Points, in no order, along strands that fork, close into loops and pass close to each other.
Two points are linked if the straight distance between their rows is under 61.6. Some points are linked to none.
q_442: [ -3.2 -50.6  -4.4   1.6  -6.6  29.8  17.0 -23.5 -15.1 -15.4  -8.3  17.8
   5.3  15.3  -7.9 -14.0  -5.1   1.5 -26.6  10.4   0.7   8.8   2.0   5.1
   3.4]
q_119: [-13.9 -12.9  -4.4   1.1 -13.4   6.8   3.0   0.2  -0.9   0.2  18.1   7.4
  -5.3   3.2 -10.2  -9.0 -14.4  23.6 -15.5  17.5 -15.1  -6.6  -3.0  -2.3
  -1.4]
q_170: [-16.2  21.8  18.6  28.6  17.5 -16.9  13.9  21.9   5.1  38.0  -8.2  19.6
 -29.3  -7.0  -8.7 -19.9 -10.2   0.0  14.0 -36.6  14.1 -32.3  31.1  16.0
   4.1]
q_256: [-14.6  -4.3   8.5  23.2  11.8   0.4  -1.5   6.5  28.7   8.8  -2.7 -10.1
  24.5 -10.3  -8.8  -4.5 -32.3  24.6   4.3  14.5 -29.3   5.1   7.2  -5.3
   5.4]
q_590: [  4.7  -2.0  38.1  -2.1  15.4 -17.3  25.2  27.6  26.1   0.7 -34.7 -10.6
  -7.7  -4.8   5.8 -21.7 -29.0  17.2  14.9 -11.4   7.2  15.1  22.6  -7.5
  -0.1]
q_688: [-12.1 -32.0  11.5 -35.6 -14.7  13.2  -7.0   2.3  -1.1 -13.3 -12.6 -11.6
  -3.6  23.3  -2.7   4.3  21.2  15.1 -15.1  26.7  21.3   4.6  -7.4  -2.8
  -0.3]
q_697: [-15.3  20.4   3.4  -8.2  -0.1 -36.3 -11.2  16.0   7.2   9.1  14.7  -3.2
 -10.0 -18.2  -2.8 -15.1 -11.7  14.5  -1.2  -4.8   7.6   6.8   2.8  -7.4
  -6.0]
q_966: [ -5.9  -3.8   6.7  12.2  25.4 -21.6  -0.3   4.8  15.7  -8.6  -6.0 -16.4
  28.9 -29.4   0.4 -19.2 -32.3   7.2   0.1  -8.0  -0.4  44.5  15.2 -20.0
  -6.0]
q_163: [ -4.2  18.5  -3.7  42.6   5.4  -9.8 -16.7 -19.2  14.7  24.0   0.5  18.2
  22.5  -7.3   7.7  11.2 -25.2 -13.1  11.2   4.1 -36.3  -3.1  -5.1  11.9
  23.1]
q_978: [ 16.7   7.3  -9.6  -1.2   1.0   0.6 -21.3 -34.3 -24.2   7.8  -4.5  13.5
  -4.2   3.0  16.4  23.4  29.7 -48.2  11.2  -6.7  33.0   1.5  -8.3   3.6
  -1.1]
q_838: [-20.8  25.4 -16.9  -5.0 -29.0 -21.9 -21.5   6.0 -10.5  17.6  25.3  14.0
 -23.3  -1.6 -13.3  -4.2  16.6   5.1  -1.6   2.5  -4.7 -39.7 -16.5  17.1
  -8.0]
q_195: [  8.8 -19.1  -7.8  14.1  19.9   7.0  12.7  -9.0   2.4 -10.8   7.5   4.1
  39.6 -15.2  -5.7 -14.6 -29.5  18.2 -12.7  -2.3 -22.2  35.7   3.0 -17.7
  11.3]
q_678: [  1.3 -37.2  21.4 -36.9  -2.2  28.2  -2.7  -6.8  -0.3 -24.0 -18.9 -23.7
  -1.5  13.5  -4.4   1.5  23.4   7.7  -5.2  10.0  34.9  26.7  11.3 -10.5
  -7.4]
q_153: [  3.9  -3.7  26.6 -36.0  -8.6   1.8   5.6  20.5   6.1  -9.1 -32.1  -8.3
   4.4  21.5   3.0  -1.7  29.2  -4.0  -6.7  -3.9  20.3   5.0   9.0  18.3
  20.3]
q_727: [ 18.7   5.7 -10.3   5.7 -10.6 -15.5  -6.4 -21.6  -8.7  -0.7 -21.1  32.1
  -2.9   4.4  13.3   1.7  -9.1 -28.7   0.8  -3.5  -3.5  11.1 -17.7  12.9
  23.9]
q_390: [-12.9   4.1  -3.1  16.1   7.3  16.7   5.6  10.3   3.9   6.1  24.2 -20.8
 -33.3  -4.6  -9.9   6.6 -13.1  23.5   7.8   2.6  -3.1 -12.8  18.6 -16.8
 -33.5]
q_23: [ -9.3  36.4  -2.2  12.2  22.7  -8.4  16.0  32.5  23.3  11.7  30.9 -29.8
  -0.2 -24.0 -11.3  -6.0 -18.6  21.8   9.7 -15.0 -20.9  -2.7  14.0  -6.3
  -8.6]
q_680: [ 12.5  14.7 -21.4  28.9   8.2  -4.0 -19.2 -23.3  -7.0   2.2  16.9  14.6
  21.2  -8.7  22.6  16.7 -16.8 -16.2   9.3   3.2 -34.1   8.8 -25.6  -4.5
  18.2]
q_840: [  9.7  27.8  -8.4  -2.9 -10.7  18.1   1.0  14.1  20.7  16.2  18.6 -18.6
  14.6  10.1  -7.2  26.9   2.0  20.4  10.6  22.3 -39.5 -38.2 -16.1   0.9
   6.2]
q_846: [-16.5  -7.0  28.4   5.4   1.9   5.9  34.1  43.2  30.0  15.9   1.1  -6.8
   6.0   2.7  -9.0 -26.4 -20.5  47.9   7.4  -4.5 -25.1 -23.0   9.4  18.2
   8.2]
q_128: [ 41.6  45.9 -24.6 -14.4   8.7 -19.3  -6.4 -14.2 -17.0  -2.3  17.1   4.9
 -29.2 -19.6   1.5  -0.9   0.0 -17.3   8.1 -36.5  19.8  17.2   3.6 -22.1
  -6.9]
q_786: [ 20.9  -1.7   5.3  -2.0  -2.0  17.7   1.1 -25.4 -20.2   0.0  -5.1  -2.9
  -0.3  15.7  12.5  34.7  34.5 -46.0   3.5   9.8  35.1  -8.3  -0.3  -2.0
 -20.4]
q_278: [ -1.7 -42.0  -0.6   1.7  -9.2  15.2  -6.6 -32.8 -10.8 -13.4 -18.7  14.4
 -10.4  19.9  10.5  -4.2  -4.5 -17.6 -18.4  12.2  17.9  14.2  -0.5  10.9
   1.8]
q_24: [-40.1 -11.9  -1.5  25.5   4.2   3.6 -16.4 -14.4 -14.8  17.4  19.2   4.8
 -22.9  -2.2  -8.5  -1.0   9.5  -9.0  -6.8  -1.2  21.7 -19.3  20.0   4.8
 -26.4]
q_822: [ 34.8   7.2  17.2 -40.9  14.5   3.2  27.7  26.0  12.4 -13.3 -28.8 -16.4
  13.0   6.3  -0.5  -1.5   4.9  18.9   1.5 -10.6   4.7  24.6   6.7 -14.7
  24.8]
q_854: [ 20.6  27.2  -4.7 -29.2  -8.7  -9.1  -6.7   3.0 -11.0  -2.6   5.6  -6.1
 -28.3  -0.4   1.8  10.4  18.7  -4.7   4.2  -9.5  22.0   0.1   5.3 -11.1
  -8.5]
q_967: [  4.7   4.7  -0.8 -16.3  -4.8  -1.3  -5.0 -16.0 -20.5  -2.6  18.8  -3.0
 -23.9  -7.5   1.1  -3.3  19.9 -18.3  -5.0 -18.7  37.3  22.6  18.4  -2.4
 -11.9]
q_328: [  4.3 -39.9  24.9 -24.1   1.5  27.6   0.3 -13.1   0.6 -33.3 -19.9 -18.1
 -12.2  -6.4  -7.2 -22.1   5.7   7.2   0.6 -13.1  39.6  37.6  30.4  -5.2
 -16.4]
q_554: [ -5.9  36.5 -17.5  -8.2 -14.6 -40.0 -31.7   4.1 -10.4  15.5   5.1  12.8
 -11.5 -16.5 -15.0  -9.7  21.3  -3.1   7.9 -15.6   3.3 -22.1 -15.5   8.9
   0.6]
q_60: [ -2.5  11.6  13.8   1.3 -13.8  15.3  18.3  21.3   3.6   8.6 -13.1  -5.2
  22.1  23.2  -4.8  16.0  29.0 -11.7  -2.1   8.4 -14.6 -45.5   0.1  28.0
   7.8]
q_303: [ -7.0  16.1  23.3  13.0  -0.9 -15.6  19.4  28.2  25.3  20.5 -13.0   5.1
  -1.7   1.3  -0.3 -17.7 -26.3  19.3   7.6  -5.3 -16.1 -19.7  11.3  17.3
  10.4]
q_243: [ 15.1  10.4   0.5 -29.7 -22.3  -3.6   8.0   6.4 -20.8 -12.5  -0.7  10.0
  -3.9   3.1  -9.0 -10.0  31.8 -18.5 -13.5 -18.1   8.9  -1.3   3.7  19.3
   6.8]
q_407: [-27.2  16.4   6.4  -1.9 -12.2 -20.7 -17.0  15.3   3.8  24.8  -1.2   5.4
 -29.1   8.1  -1.5  -1.7   8.2  12.1   3.3   2.8  14.4 -35.4   0.0  16.6
  -4.0]
q_399: [  1.4  50.7  -6.4  10.4  13.2   1.8  13.3  34.4  21.4  16.7  25.6 -29.1
  16.4 -17.5 -13.3   8.7   0.1  14.2  17.3 -15.3 -33.6 -24.4   9.2   8.0
  -0.2]
q_879: [  0.7 -37.9   0.9   9.3 -11.4  39.2   8.9 -24.6 -10.3  -4.8   1.8  -0.6
  12.6  25.3   3.9  27.6  14.3 -16.5 -10.9  39.2   2.6 -19.9 -16.8  -6.4
 -17.5]
q_16: [-14.7 -26.7  34.7 -15.8   3.8  16.8  14.6  27.6  14.8 -11.5 -35.2 -13.3
  -2.0  25.4   2.0 -10.3  18.6  13.3  -6.4  -4.3  16.6  -9.0  23.1  16.9
   3.9]
q_568: [-31.1  -9.8 -18.5  36.7  -1.9  -4.3 -27.3 -38.7 -15.3  21.2  21.1  26.3
   4.0   2.3   8.2   9.5  11.7 -40.3  -5.4   6.5   0.7 -26.5 -21.1  18.3
   4.1]
q_339: [ -1.3 -28.9  -1.9  21.2  29.9  14.8   1.4  -3.3  14.5 -19.1 -18.6 -12.4
  43.7 -26.8  -6.7 -15.6 -33.1  19.2   2.1  -0.2 -12.1  37.5  15.4 -20.2
  -4.5]
q_288: [  4.1 -16.1  -2.6   6.7  -8.4  17.1  -3.5 -25.1 -12.3  -1.4  -7.2   6.5
   6.5  22.9  17.1  30.0  18.8 -36.1  -4.6  24.8  10.8 -12.7 -18.1   5.5
  -4.1]
q_708: [  0.5 -30.0 -11.4  19.5  -0.1  38.0   5.6 -24.5 -12.0  -7.5  19.1  -1.4
  11.4   8.2   0.5  14.0  -4.0   1.1  -7.3  23.3 -12.1  -2.6  -3.4 -13.8
 -17.4]
q_357: [  6.8   5.5 -12.4   4.0 -12.7  27.6   0.2  -8.7  12.3  12.4  27.6  -8.6
  32.2  11.9  -5.5  35.4  15.0  -5.2   5.7  35.1 -41.2 -32.7 -33.0  -3.7
   5.8]
q_478: [-22.1 -20.5  28.3  -3.1  10.5  11.4  16.0  33.8  21.2   0.1 -33.5 -13.8
  29.9  16.1  -6.2  -8.3   7.6  21.7  -7.8   2.6  -5.6  -9.5  14.9  20.5
  19.1]
q_434: [ -4.3  -4.2 -25.4 -13.9 -25.6  -5.2 -22.8 -12.1  -7.2  -8.4   1.6  13.8
   9.3  13.2   6.5  22.1  16.8 -15.6   2.7  30.1 -19.4 -11.7 -57.4   6.6
  19.8]
q_277: [ 20.7   0.2  35.8 -28.5  11.0  -7.2  37.2  43.8  24.0  -2.6 -33.4 -12.3
   4.4   8.8   4.8 -15.1  -6.6  29.1  10.6 -14.0   3.2  10.8  11.1  -4.7
  18.1]
q_823: [ 31.9  34.8 -13.8 -17.1  -3.4 -20.9  11.2   3.7 -17.4  -9.0  19.0  11.1
 -14.3 -18.4  -8.9 -14.5   2.8 -10.6  -3.5 -35.2   2.7  13.6   9.5  -5.6
  -2.7]
q_344: [ -4.2  -9.3   6.3  -6.1  -0.6 -27.3  -3.2  -2.2   5.7  -7.1 -10.4  14.2
  27.4  -9.0   3.9 -22.8 -14.7  -6.5 -17.9  -3.2  -3.1  36.1  -3.9   8.5
  26.2]
q_385: [-21.0  -1.5  15.0 -22.7   0.7 -32.9   6.6  33.7  20.4   0.0  16.3 -20.3
 -10.7 -16.0  -6.6 -33.6 -19.1  40.4  -2.4   0.4   6.9   7.8   0.9 -15.9
 -12.7]
q_262: [  9.7  11.8   1.0  13.0  -6.5  10.7   9.7   3.0   0.1   8.1 -12.9   3.1
  13.8  15.2   3.9  19.7   6.9 -12.9   0.2   6.9 -12.8 -13.9   7.6  10.8
   7.4]
q_836: [-21.5 -29.1  21.8  -9.3  -9.5  -3.4 -16.1  -3.0   7.4  -7.0 -21.1  -0.5
 -38.7  12.1   1.4 -14.0  -6.7  16.9  -4.5   9.8  27.1  -0.7  14.0   0.2
 -18.9]
q_923: [-20.0  -9.1  -8.8 -14.5 -21.1 -14.9 -26.5 -23.6 -11.7  -1.0  -6.0  14.6
 -15.3  12.7   5.0   4.4  27.4 -34.8 -14.5   7.8  26.8  -8.7 -22.3  20.8
   6.8]
q_616: [ 29.0  -3.1 -26.7  -4.9 -12.5  22.1  15.0 -18.3 -21.7 -10.1  21.4  11.8
   8.3  11.2   5.7  21.6   8.0 -14.9  -7.5  12.0 -16.9  -3.2 -24.1 -11.3
   3.6]
q_865: [-11.4  -1.9   3.5 -30.5 -17.6  -4.8 -26.8   3.3   2.9  -1.6  -7.7 -16.7
  -9.0  19.5   8.0  24.2  25.6   3.6  -2.0  29.7  20.0  -3.1 -16.1  -4.4
  -5.1]
q_21: [-34.8 -14.5  -5.4  21.5  -3.0  13.4 -16.5 -10.7  -3.5   7.9  31.8  -7.3
 -27.1  -3.5 -11.3   4.6  -5.1  15.7  -0.1  15.8   0.9 -18.6  12.1 -10.5
 -38.3]
q_389: [ 18.0   0.6 -31.2 -17.0 -25.6 -14.3 -14.3 -18.9 -16.1 -20.7 -11.4  29.4
  -5.4   6.7   4.3   7.2   5.2 -22.9  10.0   6.8 -20.3   4.2 -57.5   8.4
  27.2]
q_99: [-19.2  -5.7  18.7 -24.8 -20.0 -16.7  -6.8  21.0   9.6   3.3  -5.0  -1.4
 -37.1  14.2   3.0 -13.4   0.3  28.1  -3.0   9.5  18.1 -14.4  -0.6   8.0
  -7.2]
q_503: [  4.0  23.6   0.2  11.4  -0.5 -35.1 -17.2  -4.9   7.5  13.7 -24.7  22.2
   5.1  -6.8   8.4  -0.7 -14.1 -16.3   5.7  -5.2  -2.0   2.2  -8.7   9.3
  22.6]
q_748: [ 32.7  -6.7 -32.3  -0.2  -3.9  21.6   6.4 -24.7 -14.8 -10.9  19.7  16.0
  18.5   9.5  12.3  25.1  -4.7  -7.7   3.4  18.7 -40.8   0.1 -49.6 -15.4
  25.7]
q_541: [ 13.4 -25.7  -6.4  13.4  28.6  43.4  23.0  -2.4  18.9 -10.1 -12.7 -16.3
  16.8  -9.5 -20.5   1.4 -32.4  42.2   7.0   9.4 -26.8   6.8  11.0 -34.7
  -4.8]
q_636: [ -7.8 -10.8  -3.8 -23.6 -28.3  -7.2  -1.1  -5.1 -15.4 -13.0  -2.8  18.0
  -4.4  14.6  -4.9  -8.5  26.1 -23.9 -23.3   3.0  11.8  -6.2 -14.2  27.9
  16.5]
q_630: [ -2.1  -6.5 -15.7 -26.8 -15.3  -1.1 -26.1  -8.9  -6.7 -13.0   4.4  -7.5
  14.7  13.0  11.9  27.7  28.5 -10.8  -6.2  33.8   5.1   3.2 -41.0  -7.7
   6.2]
q_795: [-13.6 -44.8  -7.5  20.7   4.9   8.5 -19.8 -27.9  -0.4 -17.8  -0.2  10.1
  16.9 -13.7   2.2 -20.6 -33.2  15.2  -6.6  10.9  -6.5  27.1  -3.0 -12.4
 -10.1]
q_122: [-31.3 -16.4   4.0   6.9   7.1  10.3  -4.6  -2.3 -18.0  -2.5  19.9 -15.3
 -20.9  -8.9  -9.7  -4.0  23.8  -7.1  -5.1  -9.6  34.3   0.4  30.1  -0.8
 -38.6]
q_844: [ -5.1   8.2  13.8  -8.9  -3.7  19.3  30.8  44.9  15.7  11.7  12.9 -15.5
  10.3   9.9 -10.6  -5.5   4.7  43.0   3.8  -1.9 -25.8 -30.9   4.0  15.4
   7.2]
q_895: [ -1.4 -12.8  10.2   8.2  25.4  20.0  38.8  26.7   5.7 -13.2  -1.9 -15.6
  25.0 -10.8 -17.8 -15.3  -3.7  16.0  -7.2 -17.9 -10.6  20.3  31.7  -4.1
   2.1]
q_424: [ -4.8   5.3   9.9 -38.5 -27.3 -24.4 -24.0   5.9   5.6  -1.7 -11.4   0.4
 -28.8  11.6   4.0  -2.0   9.5   9.0  -3.9  14.2  24.9   3.6 -15.4   5.9
   7.7]
q_41: [ 10.2  31.2  -6.4 -33.4 -14.6 -44.5 -17.7  10.0   3.1  -5.3   6.7  -0.6
  -7.5 -15.3  -1.4 -13.4   1.2   7.8   0.3  -6.8   6.7  11.8 -15.3  -6.1
   6.8]
q_502: [-13.4 -30.6  13.0   6.9  -0.9   7.1 -22.1 -28.2  -2.4  -3.6 -29.4   6.5
 -29.7  15.1   8.4  -2.1  -3.5 -10.8  -4.6   6.1  35.5   2.4  16.0   6.6
 -13.5]
q_853: [ -3.3  -9.0 -11.6  21.8  -9.3  21.3  -7.6 -28.0   0.6   8.2  31.4   3.9
  32.1   5.9   8.5  33.0  14.6 -29.8   5.3  35.0 -32.1 -29.9 -42.5   4.8
   2.7]
q_371: [ 11.0 -22.0 -13.9  18.2   4.2  18.6 -15.7 -42.0 -22.8  -1.8   5.7   7.4
 -15.7   7.7  24.9  13.0  -2.9 -18.5   5.7  10.1  21.2  15.2  -0.2 -10.0
 -22.5]
q_349: [  9.7 -21.8 -17.0 -10.9 -15.2  18.1  18.3 -13.4 -25.5 -10.9  17.7  16.9
   6.8  10.5  -5.4  -2.5   7.3  -3.1 -22.5   7.9  -5.6  10.0 -11.1   1.0
   7.5]
q_215: [  2.5  11.5   4.0   3.2  27.1  14.8  31.7  30.7  -0.4 -11.3  13.8 -28.0
   3.8 -12.9  -7.7  -3.0   6.0   1.4  -0.9 -27.8   1.8  18.6  33.8  -8.2
 -11.7]
q_513: [-30.5 -16.5  22.3  20.2  12.7  -7.9   9.3  16.9   9.3   2.6  -4.8  -2.8
 -26.9 -17.5 -12.3 -34.0 -17.9  15.3   2.9 -18.0  10.9  -1.6  33.9   2.5
 -26.8]
q_123: [ 11.2  11.0   5.8 -11.9  14.8 -30.3   4.4   5.9   8.4  -9.7  -1.2  -6.1
  29.7 -23.7   2.3 -18.2 -17.7  -3.7  -6.7 -16.1   3.0  46.5   8.9 -12.3
  13.9]
q_635: [-12.5 -35.8   8.8   7.7   4.8 -19.8 -12.4 -16.3  12.1 -12.0 -20.5  10.0
  21.8 -10.8   3.5 -28.2 -34.4   7.9  -9.7   8.5  -0.2  36.9  -2.6  -7.7
   7.0]
q_581: [-17.2 -12.1 -17.1  27.9  -7.8   8.8 -21.1 -37.1 -14.2   8.2  34.9  14.2
   8.0   4.3  16.0  20.5   7.1 -27.0  -0.5  25.1 -15.5 -20.4 -34.5   7.1
  -6.4]
q_485: [ 21.5   2.9   4.9  -5.7  15.2  14.4  17.7  14.0   7.8  -5.8 -22.1 -13.5
  20.4   8.6   1.2  15.1  -6.0   9.2   1.0   3.0  -6.3  19.3  12.5 -11.6
  12.8]
q_578: [ 36.7   4.4 -33.3  16.4   8.0  13.1  -1.9 -32.2 -26.3 -12.5  17.7  19.5
  24.2  -1.9  28.1  19.7  -6.8 -28.0  11.3  -0.4 -33.8  10.3 -39.3  -1.9
  20.8]
q_933: [ 37.4  49.3  -4.8 -18.4   7.7  -8.3   8.7  17.2  -1.5   4.8  -3.4  -8.4
 -40.5   0.3   4.9  12.9   3.4   3.1  17.2 -22.8  15.2  -9.4  10.8 -20.8
 -10.3]
q_951: [-11.9 -18.2  30.1  17.5  15.4   9.6  41.4  35.7  19.9  -1.7 -12.6  -4.3
   8.7  -7.0 -14.5 -33.0 -20.7  27.6   0.9 -17.4 -18.5  -1.3  29.6   7.1
   1.8]
q_194: [ 33.5  33.0  15.6 -18.6   0.5 -28.3  35.5  39.1  16.8   7.5 -12.9  -0.8
 -10.2  -5.1   3.7 -20.9 -23.2  22.6  15.2 -22.1  -9.6  -9.2   3.3  -6.7
   5.7]
q_209: [  8.1  31.8 -33.1 -25.0 -19.0 -40.5 -33.2  -6.5 -11.6 -12.9  20.3   8.7
  -4.6 -18.1  -1.4  -6.5   9.8  -4.4  -0.7  -8.0 -10.1   9.2 -42.5  -7.5
   5.5]
q_437: [ -8.9  -2.7  -6.8   6.4  15.7   8.6 -10.1 -21.0 -27.0  11.1  23.9  -6.1
 -23.2 -14.1  -2.8   2.4  19.4 -22.0   2.9 -20.1  48.4  15.3  29.2  -8.0
 -31.7]
q_763: [  9.5 -23.4   4.5   4.3  12.4  12.6  -7.1 -10.7   5.9 -17.4 -21.6 -10.0
 -12.6  -9.4   3.5  -4.9 -27.8  16.4   7.4   5.2  16.3  30.3  16.3 -26.5
 -22.1]
q_724: [-32.8 -17.3  16.6  10.3   9.9  -2.1   2.8  29.1  19.9  -5.8   0.7 -22.4
 -39.4 -22.4 -11.6 -28.8 -22.5  40.6  16.7  -4.3   7.9  -7.2  18.9 -16.9
 -39.7]
q_289: [-25.0  11.9  11.2   2.7  -7.8 -24.1 -11.7  17.0  17.7  11.9 -24.2   1.3
  16.8   5.6   0.6  -4.6   1.9   1.8  -6.5   4.8  -5.0 -18.5  -2.6  30.9
  22.5]
q_582: [ 12.4  19.4 -17.4   4.7   4.4 -11.6 -25.5 -22.4 -14.4   7.1   5.9   6.6
 -10.6  -4.5  18.3  21.7   2.6 -19.6   8.6  -3.6  14.4  14.0  -8.4 -14.4
  -1.4]
q_396: [ -2.3 -15.4 -14.9  17.2  11.1  26.7  12.8 -13.2   0.6  -0.9  32.0  -2.1
  44.4  -9.5 -12.7  -0.1 -11.5  13.6 -12.0   8.1 -39.9  12.4  -3.9  -7.9
  12.8]
q_377: [ 39.5  30.9 -18.0 -30.3 -20.2 -11.6  10.0   6.3 -26.6 -21.3  11.0   9.4
  -6.7  -6.7 -17.5 -11.7  26.4 -10.4  -6.2 -30.0  -7.6  -2.9  -7.1   3.2
  -2.9]
q_625: [ -2.7   2.5  -9.7   3.5  -6.6  -4.4 -13.6 -10.4  -7.1   1.2  10.7   2.5
  -9.7   1.2   6.0   8.4  -5.8   1.3  -3.9  11.0   1.0   6.7  -3.2  -7.6
  -4.5]
q_253: [-12.1  26.2   3.5  37.8  12.0 -29.3 -24.2  -7.0  20.7  36.8 -19.9  15.8
   9.7 -10.0   4.5   6.7 -25.0  -3.9  18.5   2.9 -12.9 -12.3  -0.2   6.6
  20.4]
q_135: [ 16.0 -29.3  -4.6   8.1  13.6  22.7 -20.5 -37.3  -8.9 -17.3 -16.6  -8.4
  -4.8   1.8  22.1   8.1 -11.5  -4.8  11.2   8.7  25.6  36.9   7.3 -15.9
 -20.7]
q_860: [  3.5  25.1  -1.3  -2.4   2.8  24.9  20.2  29.9  25.7  16.6  29.8 -28.8
  25.4  -1.8 -19.2  12.5   4.8  26.8   7.2   3.6 -43.5 -29.7  -0.2   9.1
   7.0]
q_380: [ 20.0  29.3 -19.3   0.4 -11.5  -4.5  -5.5 -13.1 -31.3  10.3  11.4  18.3
 -19.9  -2.7  -6.8  14.0  32.0 -29.8   8.4 -15.8  12.6 -24.8  -4.1  -1.5
 -16.3]
q_802: [-17.9  18.3   1.8  11.1  -2.4 -26.5 -14.2   2.2  -0.9  16.9 -13.7  16.9
   5.1  -2.5  -3.8  -6.7   9.2 -18.8  -6.9 -14.7   3.3 -15.4   4.8  25.5
  15.7]
q_585: [ 24.4  35.8 -12.7  -5.5  17.5  -2.9  19.7  13.0 -10.7 -11.6  22.6 -14.4
   0.3 -17.0  -3.3  -0.2   2.6  -7.1  -4.8 -32.7   2.1  16.7  22.7 -12.9
  -8.6]
q_360: [-11.8   5.9  15.1  -7.6  -5.2   5.3   4.4  30.3  19.7   8.9 -27.7 -13.7
  36.1  20.6   0.2  10.6  17.0   8.7  -5.2  15.4 -13.9 -25.3  -4.1  26.8
  24.9]
q_455: [ -4.1  12.1  14.6  28.9   4.4  -8.3  12.4   5.5   7.9  22.9 -18.3  19.7
 -20.0   4.7  -0.2  -7.2 -20.4  -2.0   2.9 -10.3   0.3 -17.8  23.9  14.3
   4.6]
q_55: [  5.3  22.3  -4.3   8.6  26.3  12.7  10.7  15.3  -1.7   5.3   9.4 -29.0
 -36.1  -5.0  -0.1  18.6  -1.1   5.5  13.9 -14.9  17.5   1.0  28.4 -23.5
 -29.7]
q_538: [-17.6   2.3  23.7  14.5  12.5 -11.5  25.5  24.3  -3.8  11.3   0.8  10.7
 -31.8  -8.5  -6.9 -31.6  -0.4  -1.3  -0.6 -39.5  19.9  -5.5  39.4  16.6
 -10.0]
q_882: [-12.0 -12.9 -10.5  26.0  -4.6  24.2   4.8 -15.3  -1.8   5.1  38.4   2.6
  16.2  -1.0 -11.2   5.3  -8.3   3.3  -9.8  15.4 -33.4  -6.8   0.5   1.9
  -6.2]
q_397: [ -4.0  31.0 -28.7   4.7   0.4 -36.2 -30.0 -12.2  -5.3   3.8  37.8  11.7
   0.6 -24.6   5.2  -3.4 -11.8  -2.1  -1.4  -8.5 -13.1   8.3 -24.3 -13.5
   2.2]
q_523: [ 22.6  15.1   7.9 -39.3  -7.2   4.8  18.6  30.9  -1.1 -11.3 -13.6 -13.6
  15.7  10.5  -4.5   6.5  29.1   7.7  -2.6  -7.2   0.6  -2.1   2.0   2.4
  16.1]
q_976: [ 10.2  -6.0  16.7  17.6  14.2  31.1  21.4   6.8   6.5   2.1 -34.0 -12.4
  17.1  20.2   6.4  26.5   4.8 -11.2   5.8   6.1  -3.6  -2.2  25.5   2.8
   0.5]
q_287: [  4.6 -29.0  22.2   1.5  17.0   0.1  12.4  13.0  22.8 -16.5 -37.1 -12.8
 -10.3 -17.0  -4.9 -23.2 -37.7  25.7  14.8  -3.5   8.5  20.6  22.2 -27.9
 -18.8]
q_648: [-29.1 -16.0 -17.7  17.2   1.5 -16.2 -40.0 -42.4 -15.8  13.9  -2.0  24.9
  -4.1   7.4  14.0   6.7  18.1 -46.6  -7.0  -0.3  25.3 -12.6 -24.9  20.5
  12.6]
q_22: [ 29.3  -3.8 -25.6   8.1 -10.9   3.8  -2.3 -32.9 -25.5 -11.2  -7.2  33.7
   0.0  10.3  22.3  17.9  -1.6 -37.3   7.9   2.8 -14.3   7.4 -37.1   9.1
  22.7]

A tip is a point with one link. Name the tips that can be reached along the links from each point below, in the order of the rows.
q_748 => q_328, q_554, q_371
q_846 => q_23, q_128, q_724
q_122 => q_933, q_55
q_288 => q_795
q_697 => q_385, q_397

How many points has the smallest loop of links through each point below? Write none if it is on no loop.
q_502 => 15
q_377 => 18
q_60 => 10
q_119 => 9
q_22 => 7
q_396 => none
